Points on a hilly landscape, in no order, each with its height.
A ball rolls from a point to whichever of its 2 nearest points has the largest drop for the distance, and stops where none of them is lower. Distance is the straight distance between rows; heights are no part of it.
Buga height 0.81: -5, -8, -3, 10, -22, -15, 16, -19, -8, 16, 28, 18, 37, 7, 11, 10, -6, -17, -11, -1, -53, -4
goz height 2.71: 6, -31, -7, -2, 0, 2, -26, -6, 2, -1, -4, 1, 18, -1, -23, -6, -16, -6, 21, 3, -30, 20
kos height 6.00: 7, 0, -29, -9, 9, -6, -10, 9, 11, -13, 1, 2, 10, 1, -7, -37, 14, 2, 9, -7, 9, 43
Dag height 5.33: -21, 22, 38, 13, 2, 10, 23, 0, -14, 27, 14, 12, 11, 15, 35, 27, -6, 26, -39, -1, 23, -8
Linik height 4.65: 13, 8, 33, -10, 12, 21, -13, -12, 15, 16, 2, -9, -26, -28, 8, 20, 12, 3, -2, -8, -4, -6
demu height 0.94: -2, -10, -10, -13, 4, 4, 5, 31, -21, -20, -31, -32, -18, -10, -16, 0, 12, -14, 21, 7, 14, 16
Robof height 4.36: -5, -13, -1, 1, -1, -11, 0, -25, 21, 9, -2, 2, 4, -7, 6, -5, 7, -9, -1, -21, -12, -32
pogip height 4.59: -25, 8, 14, 7, -4, 1, 7, -8, -8, 43, 11, 2, 28, 23, 28, 34, -20, 14, -51, -1, -2, 8
gim height 3.79: 6, -18, 16, -18, -13, 1, -10, -9, 11, 22, -13, 6, 28, 9, -21, 22, -17, 25, -12, -9, -26, -7
gofe height 3.99: 8, -3, 21, 12, 2, -6, 5, -12, 12, 10, 1, -6, 26, 9, 10, 5, 12, -3, 10, -32, -13, -13
tupi height 2.51: 3, -14, -1, 0, 18, -2, 20, -7, 11, -15, -6, -5, -3, -12, -22, -1, 0, -22, -7, -3, 1, -1
vuk height 1.72: 1, 1, 24, 19, -5, 4, 27, -12, -17, 43, 17, 18, 22, -8, 28, 21, -16, -18, -19, 2, 9, -7
Nege height 5.83: 14, 4, -9, -4, -8, -3, -9, -22, -4, -9, 22, 6, -3, 3, -19, 8, 14, -1, 0, -29, 0, 6
limob height 4.19: -35, -9, 16, 38, -1, -2, 22, -10, -19, 36, 11, 11, 37, 22, 27, 27, 0, 11, -40, 20, 1, 0
Fused height 2.96: -17, -11, -30, 3, 2, 9, 7, -3, 7, -15, -35, -10, -25, 1, -3, -24, 10, -2, 29, 2, -8, 2
popu height 4.35: -8, -11, 25, -14, -11, 0, -8, -7, 12, 8, -10, 11, -11, 16, -30, 9, 0, 18, -4, -13, -31, -4
peko height 1.34: -3, -7, -14, -4, -11, 18, -24, 4, -31, -36, -9, -16, 1, 28, 7, -24, -2, -9, 12, 7, 7, 25
tonik height 0.38: 5, 2, -8, -30, 3, -2, 2, 28, -17, -11, -8, -17, -21, -4, -8, 4, 21, -4, 0, -17, 19, 19
zim height 3.64: -3, 35, 34, 9, 4, -15, 35, 4, 11, 26, 23, 6, -19, -37, 9, 26, -5, -17, -14, 18, 16, -15
Nulag height 5.40: 0, 6, -37, -15, -19, 3, -13, -22, -2, -24, 4, 5, 14, 19, -16, -14, 3, 6, 15, -20, -6, 11
toriz height 1.83: 4, 5, 5, 10, 11, -8, 5, 0, 4, -14, 6, -19, -28, -20, -4, 1, 25, -28, 7, 1, 6, 4
Kupi height 3.81: 0, 20, -8, -5, 3, 13, -13, 24, 23, -28, -15, -16, -14, -11, -2, -39, 13, 18, 22, 3, 33, -8
toviz height 3.36: -7, -2, -10, 1, 6, 1, 7, 4, 4, -21, -18, 13, -19, 5, -5, -23, 3, -1, 14, -9, -36, -8
nalup height 4.76: 6, -5, -11, -2, -11, 26, -17, 13, 19, -19, -27, -10, -16, 2, -6, -22, -10, 18, 26, -4, 33, 7
zipud height 2.44: -16, -1, -29, 29, -1, 10, -5, 9, 0, -10, 4, 16, 2, 56, 26, -9, -20, 27, 8, 24, 54, 29
nevi height 1.16: -1, -4, 4, 6, -19, 2, 18, -32, -21, 25, 27, 14, 36, 13, 31, 18, -18, -9, -27, 23, -45, -26
Loden height 1.28: -7, -2, 10, 24, -5, -15, 22, -22, 3, 34, 22, 33, 16, 5, 21, 11, -13, -8, -14, -10, -14, -14
nusi height 6.07: -7, 19, 33, 0, 3, -11, 2, -7, 5, 2, 18, 25, -26, -16, 6, 14, 14, -11, -15, -18, -4, -22
zavi height 4.56: -43, -2, 5, 33, 7, 0, 30, -10, -14, 41, 17, 15, 29, 7, 33, 4, -14, 33, -47, 31, 22, 11
rus height 1.39: -13, -10, -16, 18, 10, 8, -23, 29, -19, -23, -7, 12, -18, 38, 23, -10, -10, 22, 28, 36, 51, 28
Loz height 3.50: 0, 11, 20, 13, 10, -8, 8, 10, -12, 17, 21, -23, -1, 9, -7, 19, 22, -7, -22, 12, -20, -11
nur height 3.86: 3, 9, 11, 0, -4, -11, 30, -15, -2, 13, 5, 0, 35, 17, -5, 48, -8, 24, -8, -10, -14, -4
moga height 8.20: 9, -16, -29, -20, -34, -19, -17, -19, 0, -1, 10, 5, 39, 8, -4, 3, -6, 16, 13, 4, -32, -13
Paru height 3.90: -25, 14, 25, 23, 13, -15, 24, -12, -17, 27, 23, -5, 16, 20, 13, 17, 13, -4, -27, 10, -10, -11
Bet height 4.34: -7, -13, 28, 9, -22, -3, 15, -22, 3, 29, 4, 14, 20, 14, -3, 44, -10, 30, -20, 1, -27, -8
nava height 0.83: 2, 20, -13, 0, 17, -18, -5, 12, 4, -32, 4, -26, -23, -4, -18, -2, 15, -4, 18, 10, 7, -3
niken height 6.10: 25, -5, -25, 11, 0, -1, -4, 17, -2, 3, 7, -16, 11, -1, -18, -12, 5, -8, 15, -11, -6, -9
futun height 4.18: -17, -4, 0, -7, 1, 6, -21, 9, 18, 0, -21, -6, -18, 8, -26, -6, -15, 2, 4, -7, -28, -17
Tev height 3.98: 21, 0, 2, -10, -7, -7, 34, -4, -7, 39, 17, -13, -3, -16, 4, 1, -1, -3, -34, -5, 6, -9
museb height 1.13: -1, 0, -20, 12, 14, 1, -13, 20, 2, -34, -17, -4, -21, -31, -19, -11, -5, -13, 34, 19, 49, -15
Ledon height 6.21: 2, 15, 11, -16, -2, -3, -1, -7, 18, -7, 29, 9, -16, -5, -15, -15, 24, -13, -16, -22, -10, 1
Dubiz height 5.78: 7, -3, -42, -13, -10, 0, -13, 3, 11, -15, -6, 15, -16, 0, -4, -12, 2, 8, 12, -36, 10, 23
pum height 2.38: -13, 3, -20, 12, 9, 4, 6, 10, -5, -32, -20, -2, -29, -8, 1, -21, 4, 1, 45, 27, 29, 1
numon height 3.37: -10, -19, 9, -5, 5, -26, 31, 5, -3, 27, -3, 17, 23, 6, -8, 10, 1, 3, -6, -9, -28, -4
pib height 3.29: 11, -6, 31, 1, 8, 14, 8, -9, 12, 22, 1, -1, -24, -40, 4, 9, 5, -20, -12, 10, 11, -20
bimem height 4.13: 22, 7, 22, -3, 9, 7, -8, 35, 18, -19, -9, 6, -27, -25, -20, -3, 10, -7, 4, -9, 15, -9
Fis height 3.65: -22, -11, -33, 22, -8, 14, -18, -7, -2, -29, -10, 17, 10, 44, 5, -22, -26, 3, 20, 29, 25, 24
Zegob height 4.67: -4, -6, -32, 6, -5, 10, -20, -14, 6, -33, -10, 8, 19, 23, -18, -21, -20, 0, 28, 3, 14, 0
zafo height 5.82: 14, 19, 4, -22, 0, 14, -7, -10, 2, 5, -10, -21, -20, -13, 7, 10, -11, -3, 0, -16, -6, -6
tegeb height 8.47: 16, -19, -16, -19, -34, -13, -28, -9, -11, 7, 17, -1, 5, 12, -11, -14, -5, 12, -2, -11, -37, 1
mazev height 4.29: 26, -22, -1, -22, -16, -3, 18, -19, 0, 9, 0, -18, 17, -3, -1, 1, -7, 0, -14, -17, 1, -3
Lur height 2.34: -5, 29, -4, -6, 11, -1, -26, 19, 12, -34, -3, -8, -16, -1, -12, -23, -3, -7, 17, -9, 15, 2
vabi height 2.23: -2, 3, 42, 16, 2, 15, 24, -22, 3, 26, 7, -10, 8, -14, 27, 17, 6, -17, -11, 1, 1, -9
bugum height 5.38: -1, -2, -33, 6, -2, 14, -16, 17, 12, -6, -15, 8, -7, 21, 0, -34, 1, 35, 35, 11, 26, 30
ratil height 2.78: -8, 11, -34, 17, 1, -7, -10, 42, 6, -31, -18, -3, -22, -15, 9, -22, -14, -17, 18, 23, 62, 10
dad height 6.02: -5, -8, -32, -14, -8, -1, 0, -2, -9, 7, -25, 0, -11, -4, -6, 15, 9, 1, 9, -28, -14, 14
turud height 2.58: -9, 20, 22, 24, 10, -7, 24, -12, -7, 43, 15, 14, -5, -24, 14, 22, -15, -8, -25, 8, 33, -25
Bima height 3.05: 25, -24, 6, -7, 29, -2, -7, 8, 6, -15, -14, -2, -12, -28, -22, -10, 1, -1, -12, 0, 7, -4
telo height 4.89: 8, 38, 30, -2, 0, -20, 4, 9, 20, -1, 11, 11, -39, -43, 3, 31, 8, -12, -6, 5, 10, -25
Mebot height 2.07: -8, -21, -5, -1, -6, 7, -33, 7, -10, -17, -25, -13, 4, 16, 1, -15, -19, 0, 30, 6, -11, 23
sem height 4.00: -19, 23, -27, 0, 3, 4, -23, 26, 3, -33, -13, 12, -37, -15, 26, -29, -3, -4, 11, 39, 61, 8
sunu height 3.53: 16, -11, 16, -8, -4, -1, -5, 3, 12, 2, 2, -17, 7, 4, 6, -16, 9, -7, 1, -22, -34, 14
muto height 2.52: 9, 14, 2, -8, 12, 6, 21, 6, -2, -6, -2, -17, -22, -38, -4, -3, 18, -16, 25, 19, -10, 19
vozov height 6.92: -7, 14, 37, 16, 41, 0, 11, 1, -2, 27, 26, 24, -4, -15, 19, 21, 9, 17, -24, 18, -2, -14
Kub height 4.49: 16, -37, 27, -9, -20, -11, 18, -20, -11, 23, 13, -5, 38, 4, 8, 19, -2, 10, -21, -11, -1, 2
pona height 1.71: 5, 8, -6, -11, 7, 6, 6, 39, 5, -23, -17, -9, -26, -34, -21, -14, 21, -8, 13, 31, 19, 22
runiv height 6.51: 7, 12, 20, -27, 4, 16, 7, -8, 16, -21, -5, -21, -35, -17, 12, -21, 0, -7, -4, -6, 1, -1
nada height 6.94: 10, -12, -20, -7, 13, 13, -30, 0, -9, -31, -7, 0, 9, 15, -17, -21, 3, -16, -11, 3, -17, -8
pul height 0.61: -8, -10, -12, 16, 2, 6, -17, 28, -28, -34, -14, -6, -13, 16, 13, -20, 9, -10, 24, 6, 41, 28
zapog height 3.52: 10, 7, -1, 6, -6, -15, 21, -13, -11, 31, 21, 7, -13, -23, -3, 24, 6, -16, -16, -14, 23, -19
gedu height 5.96: -6, 4, -42, -5, -14, 1, -9, 2, 9, -22, -3, -7, 13, 36, 2, -19, -15, 39, 27, 9, -7, 35
fudoz height 6.18: 0, 23, 40, 4, 16, -15, 17, 6, -12, 24, 18, 24, -1, -4, 19, 28, -1, 15, -21, -15, 2, -26
Gali height 3.26: 7, -17, 0, -9, -2, -7, -4, -20, 23, 14, -5, -5, 30, -1, -7, 14, -12, 13, 1, 7, -41, 14
Nad height 3.00: 0, 4, 10, -8, 12, -9, 19, -11, -12, 12, -1, 2, 3, -2, -6, 10, 13, -23, -11, 6, -23, -1
zubi height 7.50: 10, -9, -4, -24, 3, 11, -16, -3, -9, -22, -10, 0, 41, 11, -5, -17, -4, 1, -12, 3, -26, -18
mit height 7.92: 15, -8, -9, -18, -23, -2, -13, -4, -2, -8, 11, 0, 50, 22, -7, 10, -4, 4, -12, 9, -44, -24
mil height 5.41: 34, 12, 6, 8, 6, 8, -18, 22, -4, -3, 2, -2, -5, -11, -23, -2, -16, -10, 6, -23, -4, -11
litu height 6.38: -2, -14, -31, -16, 8, 6, -23, -15, -5, 2, -13, -2, 0, -1, -14, 0, 15, -13, -17, -9, -23, -4
didek height 2.87: -1, 7, 16, -14, -7, 1, -21, 14, -5, 1, -11, -14, 1, 2, 4, -16, 6, -5, 36, -10, -11, 7

For each start below, name the point where the ball stops.
Kub => Buga
popu => pul
gofe => pul
gedu => nava
nusi => Buga
zafo => Buga
